Points, in no order, along strands that fork, close into loops and pass close to each other.
In the rows, 128 means zero.
Two points are linked if the straight distance between their rows is under 198. Some points are linked to none.
Rilug: [103 166 122 127 129  89 147 164 128 141 144 118 103 144 125  95  90 131
 136 111 115 142 114 169 124 116 146  73 141 193 125 124 119 101 139 122
 134 178 137 145 128 154  94  88  70 127 151  97 134 168]
tus: [ 91 160 151 151 157 150 177 121 131 106 109 135 109 114 137  71 167 119
 108 109 155 143 131 165 122 104 139  85 186 136 117 103 102 122 160 129
 122 142 180 191 130 149 105 191 122 173 113 133 157 154]
lut: [102 135 140 119 127  74 136 139 116  94 196  88 161 153 130 137 125 135
 115 108 105 120 151  86 101  79 100 150 132 122 107 114 117 147 106 152
 126 127 116 135 139 156  93  80 102 102 135 136 152 165]
noko: [126 203  98 161 149  59 147 137 140  83 162 179 133  90  78 134 112 134
 133 110 140 123 151 137  97  83  99 192 146  72 163 175 127 134 163 149
 144 151 130 176 107  75 126 133 167  86 103 113 117 101]
Nolur: [140 202 104 135 150 132 184  92 103 163  88 110 109 113 114 112  88  50
 101 137 135 150 159 185 124 105  78 135 184  87 101 101  86 129 141 130
 111 185 164 113 102  92 120 187  97 130  94 120 110  86]
semib: [142  86 146 134 113  93 140 143 129  95  97 120 146 166 148 154 214 170
 165 162 138  97  81 128 140 122 121  94 127 145 141 131  80 123  93  95
 144  92  96  90  81 175 122 134 159  96 125 150 108 154]
Sozu: [126 112 185 132 152 209 157 103 141 146 101 130 154  65 108 130 116  77
 123 124 128 122  98 106 163 129 138 117 183 132 126  84 126 150 153  48
 156 166 129  86 152 156 121  97  98 136 154 139  76 158]
mudun: [117 171 127 122  85 109 139 146 160 121 152 117 100 139 106 115 118 128
 154 160 131 138 128 139 123 103 148 105 152 183  97 127 142  88 122 169
 133 160 139 154 115  76 112  84 117 111 112 108 114 146]
nav: [113 124 125 124 120 176 101 117 144 183 109 176 137  89 111 128  81 121
 171 139 122 162 134  84 143 140 183 114 135 128  98 103 167 128 113 113
 117 119 168 123 165  99 123 115  72 163 175 121 153 124]
nosab: [ 87  83 147  89 104 152 140 159 138 181  70 136 112 146 139 145 151 148
 119 154 176 142  61 126 117 156 119 119 110 126 161 178 138 135 171 165
 123 131 139  95  73 112 111 136 149 183 138 148 120  89]
zep: [ 68  90 137 140 150 116 114 142 179 161 130 103 157 179  97 127 103 135
 121  83 135 135 108 103 115 155 111 118 111  80 147  90 160 150 104 179
 128 138 120 140 106  75  96 152 119 132  71 127 125 129]
dokit: [111 175 103 117 134 128 121  97 148 149 124 190  96 126 113 117 147  80
 141 151 169 112 150 196 107 100  79 159 136  93 140 127 141 101 155 154
 128 133 120 185 146  67 154 176 185 126  56 114 136  84]
tel: [105 129 102 144 181 115 129 181 119 108 120 199 130 106 157  89 113 160
 126 102 172 174 106 167  63 103 111 131 145  99 194 228 145 131 185 155
 115 126 140 199 144 130 123 130 152 160 134 128 169 118]
bavu: [139 130 113 116 132 131 104 120 125 132  91 138  93 119 171 103 111 177
  92  81 116 108 137 148 154 109 196  98 130 147 141 167 129  86 196 105
 108 119 141 131 123 205 106 145 126 144 142 129 161 105]
Didu: [149 168 105 114  72 167  96  92 140  88 119  93 113  87 183  96 122 134
 122 124  94 111 148  84 134 148 156 117 166 167  92  75 116 157  93  77
 117 128 140 151 124 139 106 167  90 199 182 123 187 158]
gezek: [166 142 162 144 172 136 163 160  97  74 129 104 100 126 133 102 154 121
 113  95 140 149 100 147 115  86  69 107 148 186 120 111  95 101 150  90
 173 141 144 159 140 212 153 114 144 135 148 120 120 152]
pev: [176  65 141 136 124 134 131  64 133 161 117 125 115 124 124 156 156  95
  92 175 107 143 140 155 127 114  59 134  92 111 102 108 122 111  97 114
 100  77 112 108 154 154 177 135 184 101 142 123 103  87]
kelet: [150 162 132 113 128 152 173 147 106 128 174 112 150  96 109 149 104  44
 154 109 110 100 148 157 169 154 131 158 153 185  73 114 102 101 126 112
 178 187 180  91 150 129 117 102  76 113 176 150  98 157]
Bevu: [104 127  99 137 120 197  88 117 150 157  55 141 115 114 151 120  83  95
 195 147 127 159 105 172 165 182 177  73 164 157 115  76 125 129 129 119
 135 155 126  82  66  57  89 177 100 105 109  91 173 167]
niti: [148  87 175 108 114 201 164 133 129 140 134 137 165  87 123 129  99 110
 153 106 159 133  98 114 128 146 164 127 124 140 119  58 152 187  92  62
 147 102 169  82 123 186  94  74 116 157 151 136  73 180]
nim: [132 120  96 151 127 132 163 133 143  82 128 134 118  92 148  94 177 155
 151  80 147 101 139 154 130 101 153 120 165 135 134 133  89 105 119 106
 155 122 156 154 155 151  86 192  90 148 173 156 168 131]
zuv: [119 152 125 132 148 114 173 131 105  91 182 170 117 129 126 114 136 146
 113 150 111 161 133 127 110 101 120 156 152  84 110 193 172 126 142 161
  83 127 141 152 204 118 170  98 110 172 164 152 146 102]
Rup: [112 128 182 137 128 105 139 134  91 222 119 140 143 122 115 129  48  71
 172 158 136 135 110 146 140 115 136  88 121 151 102  89 157 101 152 120
 125 157 122 141 160 133 120 129 148 132 130  87 115 141]
pibu: [118 113 127 127 137 134 121 178 106 154  85 110 124  84 165  91 118 161
  99 151  81 159  94  56 159 119 129  92  94 139 141 128 133 113 136  98
 103  98 141 143 129 203 165 100 115 189 148 119 163 139]
devi: [115  94 157 127 105 110  73  90 136 110 169  82 154 127 112 187 161 135
 115 136  73 111 178  52 154 139 113 166 114 108 127  55  88 170  84 123
 105  97  98 111 168 120 138 139 134 109 192 148 127 149]
Zav: [166 131 152 154 122 133  97 150 108 105 107 137 195  92 171  91  85 135
 144 101 146 111 120 121 104  79 169 139 116 107 129 101 117 107 125 123
 131  86 165 163 168 151 152 125 172 153 145 132 153 153]
Mugo: [127 172 101 164 138 125 179 131 105 150  65  97 107 127 134 129 118  70
 136 173 121 122 122 169 179 106 102  98 158 124 108  87  67 102  97 122
 140 212 130 101 117  94 139 158 123  99  94 131 106 108]
zoz: [167 165  76 117 143 115 173 164 105  94 161 123 139 113 147  84 105 123
 153  80 114 131 126  91  96  78 111 156 141 145  84 177 127 133 149 140
 163 123 198 124 218 183 131  97 109 167 180 141 167 148]
nukuf: [110 151  72 154 168  74 140 171  78 106 168 171 159 147 140 117 123 172
 139 139 138 153 117 136  81  81  77 177 134  75 184 236 149 162 143 169
 120 117 120 168 184 121 148  87 133 122 144 149 163 106]
mizov: [125  53 111 140 142 205  67 121 187 156  69 113  99 124 139 135 111 120
 170 129 153 138 102 140 178 197 142  59 111 153 123  75 140 133 104 138
 142 129 102  76  80  93 106 150 111  56 108  88 124 131]
vis: [145 133 125 136 191 150 148 115 113 163 110 128 165 132 114 161  64  51
  99  77 156 170 109 157 100 156  91 162 120  96 154 147 145 136 134 136
 134 123 126 126  89  97 134 134 135 113 133 150  73  90]
Sudi: [155 120 142  98  75 187  86 118 107 134  36 125 100  76 168 136 115 124
 121 157 138 159  82 146 127 193 159 115 125 148 141 132 117 146 143 109
 112  66 125 125  70 133 135 141 149 186 160 111 147 101]
Zuz: [158  81 133 130 127 133 137 115 172 126 172 131 156 146  63 154 124  99
 144 124 144 114 154 118 108 148 120 179 133  80  98 162 158 177 106 159
 142 120 132  97 154  92 130 121 154 139 109 168  90 109]
vilep: [139 150  98 138 126  60  99 157 128  60 180 129 163 159 112 115 134 141
 154 100 135  97 129 122 106  91  93 136 102 146 145 117 114 126  86 138
 174 128 108 137 119 122 102 125 169  93  81 140 170 145]
pup: [135 185 160  99 101 118 152 132  86 196 135  93 140 105  97 125  65  46
 176 164 106 125 119 146 157 133 115 110 123 186  94 108 120 100 155 102
 161 172 151  97 155 129 114  74 114 107 133  94  99 136]
mabo: [ 98 165 138 119 130  70 136 115 114  91 163 164 158 174 119 129 177 124
 120 160 123 174 113 136  62  65  67 152 139  97 152 130 135 136  93 179
  94 143  92 171 138  92 158  80 171 137  99 139  97 134]
zaga: [133 129 154 152 110 165 137  86 142 148  64 136 126 122 123 137 141 115
  91 124 139 138 118 185 117  99 173 109 148 154 116 118  95  75 145  87
 107 131 140 106 115 144 139 115 162  94  88 122 123 140]
sosut: [139 125  97 148 160  96 132 175 131  40 157 153 122 136 110 102 151 222
 119  95 126  86 163 120 193 123 130 157 109 105 208 192 132 113 171 108
 147 110  97 153 130 132 154 142 153 111 132 106 162  85]
vopez: [113  98 162 156 135 110 121 121 141 111  62 120 127 129 144 141 164 180
 166 152 135 125  81 191 155 124 152  49 136 122 159  89 112 102 108 111
 137 109  84 126  75 131 105 166 153  90 144  96 104 148]
Kipid: [ 96 123 168 129 174 202 166  89 104 132 105 144 108 132 162 119 146  85
 150 190 147 138 107 193 129 204 123  99 140 159  87  79 136 153 131 129
 124 111 126 111  87 107 187 158 137 167 132 161 108 162]
Lus: [172 128 114 117 119  47  69 153  99  86 187 113 166 159 186 139 123 167
 162  85 146  93 142 104 111  92 153 141 113 120 153 154 115 159  95 111
 122 116  78 143 151 150  71 143 174 101  94 126 155 129]
Tetid: [131 152 124 136 143 142 158 132 138 184 126 143 100 102 165  88  85 124
 106 152  93 146 108  66 132 115 112 107 124 117  75 115 149 130 136 119
 107 136 162 152 176 152 146 107  94 166 158 130 146 119]
bupir: [148 107 139 142 102 131  84 107 124 143  87 135 126 108 198 133 141 163
 125 103 109  95 130 169 119 112 188  96 135 144 122 128 105  96 156  92
 107  96 113 130 124 206  99 157 185 114 114 130 146 162]
Seli: [172 132  89  80  51 124  60 116 160 141 170 110 105 123 127 165 105 130
 186 110 124  96 175 103 138 168 185 136 105 169  93 107 129 134 121 130
 148 134 120  96 167 118  79 116  89  93 154  97 147 163]
Gup: [153 118 145 123 137 143 127 163 136 111  89 191 103  81 166 115 138 172
 139  75 177 141  83 138  80  86 133 114 173  89 202 166 147 123 193 105
 145 104 112 195 127 158 105 142 173 153  99 130 158 118]
Ran: [129 123 149 135 157 138 150  70 142 145 107 117 120 107 144 157 137  82
 109 176 110 132 137 167 104 104  42  98 116  83  72  59 170 140 107 144
  88 128 108 139 161 139 170 154 186  94 107 112 100 112]
kanap: [ 99 143 136 160 157  94 103 119 109 111 131 134 119 111 147 124  99 156
  81 102 136  84 177 143 172 150 191 129  96 136 165 168  97  83 204 101
 107 122 151 143 137 160 144 143  86 128 149 129 158 100]
ketaz: [114 177  82 112 134 147  86 134 165 131 133 134  81 142 162  83 123 116
  79 147 131 141 140  82  91 145 136 142 157 118 143 117 124 162 190 123
  98 156 108 178  67  87 101 136 120 144  78 116 167 105]
vun: [214 161 100  89  77  92 109 166  82 100 170 104  86 131 152 130  98 174
 149 122  88 128 117 103 124 119 165 136 139 192 143 190 117 146 123 111
 133 140 120 134 144 143 130  71 137  82 181 128 152 132]
mak: [ 93 126 183 122 139 125 141  97  89 145 176  93 139 146  67 149 160 140
  85 127 119 103 190 129 123 169 139 164 106 104 128 135 158 118 134 167
  93  73 157  79 147 150 205 110 108 162  90 191  65 153]
ter: [138 112 165 122 138 100  73  87 116 122 170  68 128 143  75 145 165 144
  93 112  39  98 226  80 121 171 140 183  79 126 137 105 131 143 113 164
 103 112 114  92 160 101 179 139 108 114 132 142 144 151]
bofi: [165  83 130 138 141  99  99 136  83 175 157 139 125 150 131 152 107 144
 138 147 141 154 139 130 128 130 158 128  91 132 157 187 135 117 140 125
 115 108 113 135 148 158 148 114 139 123 145 139 111  96]
notum: [119 121 139 169 133 155 120 118 123  83 157 110 133 129 123 139 106  76
 108 135 130 156 128 114 152 171 110 133 113 127 125  93  88 121  90 117
 158 133 101 146  93 107 148 120 120 112 129 139 116 111]
tafun: [168 173 137 166 173 168 187 127  88  82 122 102 155 137 124 157  89  55
 140 108 155 152 120 154 141 172  52 170 113 101 119 114 141 121 104 134
 174 138 120 127 104  91 163 121 121 112 116 163  80  90]
sove: [107 108 118 110 119 132  58 107 134 136 137  82 117 151 122 135 142 149
 147 143 110  97 165 116 179 172 153  98  54 196 105 116 169  93 126 134
 127 112 130  83 103 137 167 134  93 102 153 107 126 156]
kas: [175 111  85  82 137 116 147 226 102  77 152 114 171 143 133  87 131 182
 158  79 121 132 111  95 109  82 129 158 113 133 126 214 136 148 139 136
 158  91 161 107 179 208 140 110 163 137 128 159 159 152]
Tud: [111 138  73 117 119 103 122 143  71 143 112 122 172 133 188 126  87 160
 120 100 123 147 145 120 103  86 201 117 126 102 115 153 108 169  92 123
 106 109 162 120 146 142  75 125  66 171 153 140 171 148]
zofe: [201  72 118 114 104 160  90  97 140 134 151 128 117 114 121 146 180 125
 143 172 141 127 123 131 141 161 108 131  79 191  80 102 139 110  73  94
 133  92 120 103 162 181 176 133 151  97 139 113  98 130]
Muvez: [162  58 105  97 128 186 118 119 122 215  85 115 140 146 146 140 107 117
 134 132 152 121  88  99 169 171 124 100  78 146  79  93 110 129 101  68
 160  85 134  83 112 183 100 124  67 135 132 104 149  99]
Tikad: [149 125 105 172 199  96 164 108 129 146 140 142 134 146 123 161 107 125
  64  75 137 164 144 152 112 141 103 147 104  88 142 147 109 104 149 146
 136 117 122 137 107 115 143 124 118  93 100 142 122  64]
balur: [106 119 117 103  98 124  96  82 111 200 170 148 120 112 129 127  90  73
 161 197 116 130 157  81 141 146 137 120 119 132  85  85 160 165 115 132
 111 131 133 108 196 134 128 109  84 141 179  71 129 171]
notu: [178 117  92  83 113 105 120 178 110 109 145 105 152 150 128 128 111 157
 119  74 134 165  97 105  55 107 125 178 125 128 162 214 162 164 136 143
 146 103 154 122 122 168 106 110 186 139 106 159 138 126]
Sevu: [174 137 107  69  44 126  77 159 124 132 121  73 140 145 162 151 107 162
 139  71 110  82 135 112 141 144 181 139 133 157  89 149 157 123 156 121
 148 121 161  85 138 147  76 126 118 125 123 137 140 159]
San: [ 96 146 135 143 160 117 131  99 161 121 163 179  97 136 137 113 153 113
  72 122 150  90 160 147 116  85 100 161 150  92 145  90 127 127 178 119
 117 124  74 162 121 134 150 166 176 102  59  95 109 111]
puv: [113  85  94 119 100 106  94 127  83 100 143 126 157 160 159 137 122 182
 126 154 106 155 120  83 116 128 183 133 124 101 152 160 123 173  62 143
  76 102 105  98 122 115  98 121  89 135 175 147 155 136]
dusek: [ 74 116 153 124 142 191 173  89 138 165  80 130 107 150 148 127 136  60
 109 136 135 153 109 172 136 156 109 111 160 132  94  94 151 163 118 152
 108 183 110  90  91  74 145 131 109 126  89 148  74 138]
Tozu: [100 136 119 191 130 131  95  69  99 142  86 124  91 102 150 148  91 108
  76 151 130 113 145 139 170 212 140 110 129 147 138  75  77 129 185  73
 125 114  86 112  89 124 152 169 103 156 128 101 152 108]
mevi: [182 131 114 106  98 177  94 100 146 119 173 120  99  73 145 129  91 100
 168 136 117  99 153  98 139 168 148 156 152 172  61  97 101 161 116 101
 155 145 134 112 176 115  85 134  92 146 175 102 166 123]
vuzel: [152 149 127 138 110 130 117 127  93 127 140 153 128 130 141 129 120 137
 150 106 114 134 102 159 147 133 184 102 107 204 129 125 100 106 128  88
 147 128 117 106 114 142 101  89  66 125 153 133 134 160]
povum: [104 103 167 122 116 218 111 111 130 122  72 166 120  86 155 135 147  95
 120 183 166 133 119 166 108 186 124 134 123 127 118 114 146 144 140 144
  91  78 169 120 107 118 185 152 175 185 140 150 112 119]
Zimuz: [115  65 176 148 158  92 150 161 114 110 145  93 141 141 134 141 211 173
 119 133 154  85 125  96 163 103  87 119 109 113 156 113 104 116 128 128
 148 106 113 126 134 209 126 129 148 127 123 150  96 153]
nidub: [102 106 181 140 161 120 120 148  91 223 113 121 174 106  92 145  56  60
 190 164 136  95 145 121 189 171 127 102  87 102 101  85 158 106 147 116
 137 118 144  98 167 153 156 140 113 130 143 117  72 154]
kive: [121 165 116 138 132 139 200 116 147 136 146 199 109 105 118 138 173  99
 127 169 155 148 111 133 108 105  92 156 175  90 113 183 143 136 150 152
 121 165 152 133 199 113 168 125 146 166 149 167 106 104]
vifus: [101 129 140 167 168 121 123  82 105 153 129 145  67 132 184 133 131 114
  65 152 124 127 147 150 120 152 116 104 127 120 144  82 103 157 187  96
 106 126  80 161 117 158 163 138 157 130 104 103 132 128]
bimo: [ 76 124 107  91 108 108 102 105 106 120 126 163 174 151 122 144 189 162
 132 175 163 153 104 161  54 133  93 147 122 108 177 142 167 165  61 157
 106 117  91 143  85  73 137 118 180 124 121 133 125 123]
Dibop: [151 136 130 139 138  99 123 134 178 136 134 130  74 135 112 143 139 150
  62 114 113 147 109  54 131 105  91 138 108 107 190 114 128 118 157 121
 124 143 113 148 107 100 150  95 166 112 110  89 132 104]
fomar: [ 99 152 103 110  99 104 136 111 175  99 166 148 104 154  60 139 176 140
 133 149 119 124 145 149 147 116 126 133 148 161 145 145 136 105 107 161
 143 161 116 108  94  63 105 113 132  76  87 101 117  95]
vad: [138 109 177 126 114 172  73 129 146 132 123 157 149  90 114 126  73 111
 148 123 138 164 125  88 117 116 192 128 114 112 133 109 155 135 129 148
 125 108 153 148 147 101 140 106 162 177 145 131 117 149]
Fotam: [116  67 184 132 185 124 175 111 107 190 134 117 147 118  93 143 120 114
 152 149 154  99 160 151 173 149 113 116  92  76 104  98 160 116 143 149
 116 101 124 119 177 172 128 148 122 115 168 137  56 123]
tuvuk: [169  94  82  99 133  96 105 182  90  88 153  99 130 150 136 112 135 192
 117 135 130  83 147 138 151 124 123 154  95 140 175 198 157 122 157 143
 126  77  97 132 145 153 146 163 198 115 100 126 174  62]
tabe: [122  89 117 122 111 128 140 115 214 141 138 101 177 153  67 171 103 112
 141  56 128 123 135 113  91 127 130 170 126  89 133 121 180 139  88 166
 146 112 135 124 103  84  81 158 131 106  99 157  98  94]
Dima: [116 104 141 101 140 166 151 120 160 176  73 155  96 168 137 146 145 120
  94 136 178 136  91 170 114 149 104 127 141 119 157 123 112 152 151 153
 119 175 124 125  82  83 124 143 139  98  83 126 116  89]
vomad: [120 128  93 136  83 161  98 117 159 165  79 129  87 104 165 117 118  90
 159 171 126 165 100 139 111 169 137  80 134 172 110  93 117 115 108 114
 118 153 149 152  71  70 123 151 127 138  93 106 176 138]
futu: [117 129 102  88 124 127 187 135 122 100 177 104 148 123 123 101 140 143
 118 113 117 120 147 103 131 108 114 161 114 111  70 174 171 126  99 162
  83 119 177 117 215 171 143  97  82 167 206 171 137 120]
Fofe: [ 95 212 102 136 111  81 135 131 129 112 131 192 113 118 103 110 152 153
 131 159 164 125 124 174  91  77  74 167 125 109 193 161 125  92 150 134
 116 160 132 179 108  36 144 128 163 109  80 106 143 103]
puli: [146  75 141 111 108 123  95 148 137 159 160  77 132 144 105  96 141 125
 145 180 115 100 132  99 137 187 106 121  58 181  93 115 163 109 127 154
 128  76 119 129 124 170 162 138 168 128 112 119 116 142]
Nila: [122 143  84  70 119  92 149 157 139  92 142 135 125 150  99 139 138 180
 112 102 124 122 142 100  81  83 159 184 170  86 166 220 151 165 139 162
 126 123 135  99 127 121  93 137 139 120 119 152 139 128]
rus: [155 107 156 139 107 189 102  94 117 171  56 144 149  70 109 172 103  83
 130 124 116 123 107 134 154 142 154 120 145 152 114  87 110 100 139  47
 132 117 138  82 113 169 127 140 127 116 143 114 106 139]
Zedu: [120 128 102  93  85 157 120 131 159  80 115 120  75 132 170 100 150 126
 113 174 122 124 125  94 124 156 138 114 188 153 109 120 115 155 130 111
 114 143 123 155  85  98  96 160 116 151 119 121 166 141]
kimov: [141 120 140  94 104  54 131 127 129  72 155 125 157 141  97 121 151 151
 146 136 131  83 142 153 125  88 105 161 106 114 147 164 164 107 148 157
 139 117 132 138 147 126 145 140 200 124  96 126 145  97]
nupe: [152 129 106 152 166  79 159 111 154 137 151 146 139 151  56 159 147 136
 120  79  84 149 135 117 127 157 146 140 102 111 144 192 123  89 105 148
 137 119 132  96 129  98 176 107  84  95 143 168 116  85]
mubov: [102 144 109 121  81 117 173 122 164  84 121 111 154 122 107 127 146 118
 133  89 112  90 127 151 141  77 144 124 166 125  90 133  86 111 128 145
 166 163 159 115 148 130  63 148  91 131 131 152 150 124]
fibog: [126 153  84  90 119  82  85 131 186 126 141 147 106 169 125 115 127 149
  99  97 110 119 151  85  73  87 133 173 169  84 145 176 130 160 141 132
 108 148  93 156  90 134  65 120 113 112  67 125 143 110]
Sema: [133 131  98 161 138 126 124 141 157 134 129 144 135 121 145  99 112 191
 148  38 146 119 137 168 115  94 183  79 126 117 136 146 121  77 147 101
 161 119 165 149 156 187  75 152  67 137 167 131 157 144]
gepap: [ 88 134 152 156 136  70 131 136 112  84 187 154 177 184 120 127 198 148
 120 153 130 112 137  98 101 113 110 124 126  98 138 167 131 133 114 189
 113 129 100 119 161 126 161  88 180 151  39 174 106 176]
gipap: [146  90 156 136 146  99 165 171 126 113 140 101 112 148 124 135 163 144
  98 114 148 141 104 119 125  78  83 121 156 139 146 127  96 157 174  97
 187 133 100 121 140 213 101 113 140 115 135 118  98 161]
Bapin: [152  62 106 137 141 202 117 162 141 163 104 134 134 120 164 127 128 111
 160 144 170 120  90 120 159 173 134  80  79 159  79  64 138 130  80 117
 163  97 121 114  56 172  95 156 134 108 110 109 132 115]
diras: [134 137 115 122 106 125 111 162  82 107  95 115 162  86 176  88  80 156
 134 124 102 115 160 106 143  99 178 146 121 103 107 154 112 157 119 159
  81 110 178 133 178 134 125 167 116 174 165 131 201 141]
petu: [119 170 165 133 130 166 178 155 146  53 131 116 121 129 132  72 171 106
 147 109 152 152 113 157 113  79  90 106 175 170 116 104 119 110 133 105
 165 164 140 205 152 135 132 122 134 126 107 130 129 184]
fil: [137  78 139 134 136 154 102 160 136 139 143 149 117 164  99 134 171 134
 160 178 156 134 118 110 148 202  78 113  70 103 159 153 145 131  94 139
 120 119  89 147 105 104 195 130 171 132  92 159 104  80]
zela: [132 139 121 111 145 154 171 100 150 108 115 162 133  98  94 141 142  97
 136 133 150 174 141 190  98  82 107 172 197 106 127 109 149 149  94 146
 132 161 114 181 119  69 101 133 134 115 141 117  92 124]
fovo: [119 175  74 139 108  98 148 102 169 143 164 115 111 127  36 167 126 134
 121 106  61 140 179 100 124 113 122 178 139 116 114 160 129 104 108 175
 152 134 137 106 121  75 135 110  97  72 145 111 111  90]
vaku: [102  91 157 136 155 127 184 107 146 187 143 128 170 145  71 157 106  98
 158 169 182 114 148 163 131 129  98 145 110  62  91 126 155 159 105 179
 121 116 124  79 186  99 121 166 145 130 113 164  60 116]
nodo: [119 131 154 159 120 164 116 104 128 125 133 124 164 164 124 151 115 114
 132  67 128 148 121 129 153 156 174 123 137 147 120  94  87 120 112 111
 164 139  96 101  90 111  94 110  78 106 132 126 110 152]
Sul: [ 83 106 128 114 122  98 100 102 117 115 119 107 168 145 142 141 153 186
 132 172 100 132 106 119 105 130 136 119 111 108 137 116 144 179  84 162
  54 102  90 122  77  86 119 136 148 135 134 124 147 161]
Kat: [105 135 146 160 129 115 209 120 146  97  85 104 140 145 112 145 180 112
 108 129 119 113 118 157 158  74 109 135 128 102 115  90  79 122  81 136
 137 170 127 105 139 100 130 124 127 109 137 134 108 129]
Sur: [102 201 153 108 104  81 138 135  71 157  95 103 117 120 123 111  87  82
 153 167 112 158 110 132 146 116 121  60 139 189 123 114  91 120 143  64
 135 196 181 138 119 130  99 117  78 150 139 108 147 163]
nedov: [ 97 125 136 122 137  95 103 109 134 168 201 105 156 139 121 166 101 103
 146 149  92 120 152  80 139 118 117 153 116  91  90  95 124 137  81 131
 106 148 119 120 193 131 119 108  79 121 175 129 119 161]
nini: [ 99 146 142 186 139 153 117  92 128 117 123 144 105 117 129 143 137 126
  55  90 106  72 178 110 178 176 161 141 125 117 166 115  92  87 187  95
 122 118 106 108 112 117 168 126  58 135 148  92 117 103]
Lunez: [156 100 107 128 103 135 101 107 190 107 107  98  88 136 106 165 133 176
  84 112  98 115 124  53 139 144 131 120 141 119 150 140 139 101 123 124
 131 137 127  99  80  86 132 129 122 110 117  95 123  68]
Lav: [135 180 131 144 162 153 204 136  99 125 101 105 143  83  92  99  75  76
 147 132 144 162 142 174 128  72  83 139 190 101 110  98 117 140 130 135
 150 173 161 166 125  89  93 162 106 119 164 115  93 135]
bosak: [130 112 182 145 133 102 132 150 130 174  96 149  59 106 133 114 157 159
  88 153  91 125  82  51 150 123 105  96 117 112 166 121 111  95 164 112
 104 125 114 152 108 188 181  90 153 159 118  95 140 144]
lok: [101 149 166 101 123 167 150 141 131 119 111  86 120 153 139 121 122  87
 116 135 125 158  78 147 118 108 128 114 177 148 110  87 141 203 106 125
 149 197 109  91  45 111  84  98 118 113 108 113  64 162]
Lefi: [118 112 122 153 150 149 100 153 138  88 135 160 138 141 159 117 167 120
 151 147 151 127  85 120 141 171  76 101  72 127 159 103 112 126  52 110
 149 113  78 176  79  94 175 107 163 133 106 140 121 123]
kavo: [ 64 120 136 149 126 147 102 126 172 130 140  84 140 151 113 143 171 125
 161 106 114  98 151 148 172 173 163 116  79 163  90 100 111  71 105 133
 148 137 128 112 123 122 141 139  58 101 149 137 107 135]
deze: [115 130 171 114 127  87 116 124  72 136 185  75 142 161  52 117 150 152
  77  95  65 106 183 107  89 169 154 168 113 144 155 153 137 122 101 193
 106 101 141  84 148  99 159 110 122 124  83 186 125 149]
lobi: [134 155 148 142 160 107 131 145 143  95 157 169  75 159 132  87 187 188
  75 118 124 154 120 113 125 122 108 119  96 163 196 167 167 101 148 136
 111 127 106 173 126 147 175  74 152 113 101 104 149 113]
let: [202 179  81  91  63 114  85 168 136  82 119 110 100 146 177 101  91 202
 168 108  86 101 133 110 122 116 180 114 160 160 113 212 139 134 132 123
 121 135 124 130 120 124  71  98 110 125 125 107 161 125]
dez: [121 121 121 132 118 134 100 140  98 139  52 161 112 116 166 134 125 175
 101 147 164 150 100 148 120 152 145 119 126 124 183 162 112 141 169 124
  85 118 132 164  86  99 118 149 155 173 161 115 159  88]

A piece is all that can be reached along the links. How many separate loops has the piece of each point below (a circle has one, a figure eight two, a Y none), and how many tips (points with one link)?
fomar => loops 1, tips 4
Lus => loops 0, tips 6
tel => loops 0, tips 4
dusek => loops 1, tips 1
noko => loops 0, tips 4

How many points has the smallest loop of links through each point below? Write 0 if it is on no loop.
dez => 7
diras => 0
tafun => 11

A tip is a point with one link. Name the tips that can be reached along the links from each point below, in the order of the rows.
let => Gup, vun, Muvez, kive
San => noko, niti, vopez, zela
Lefi => zep, kelet, Ran, fil
dusek => lok
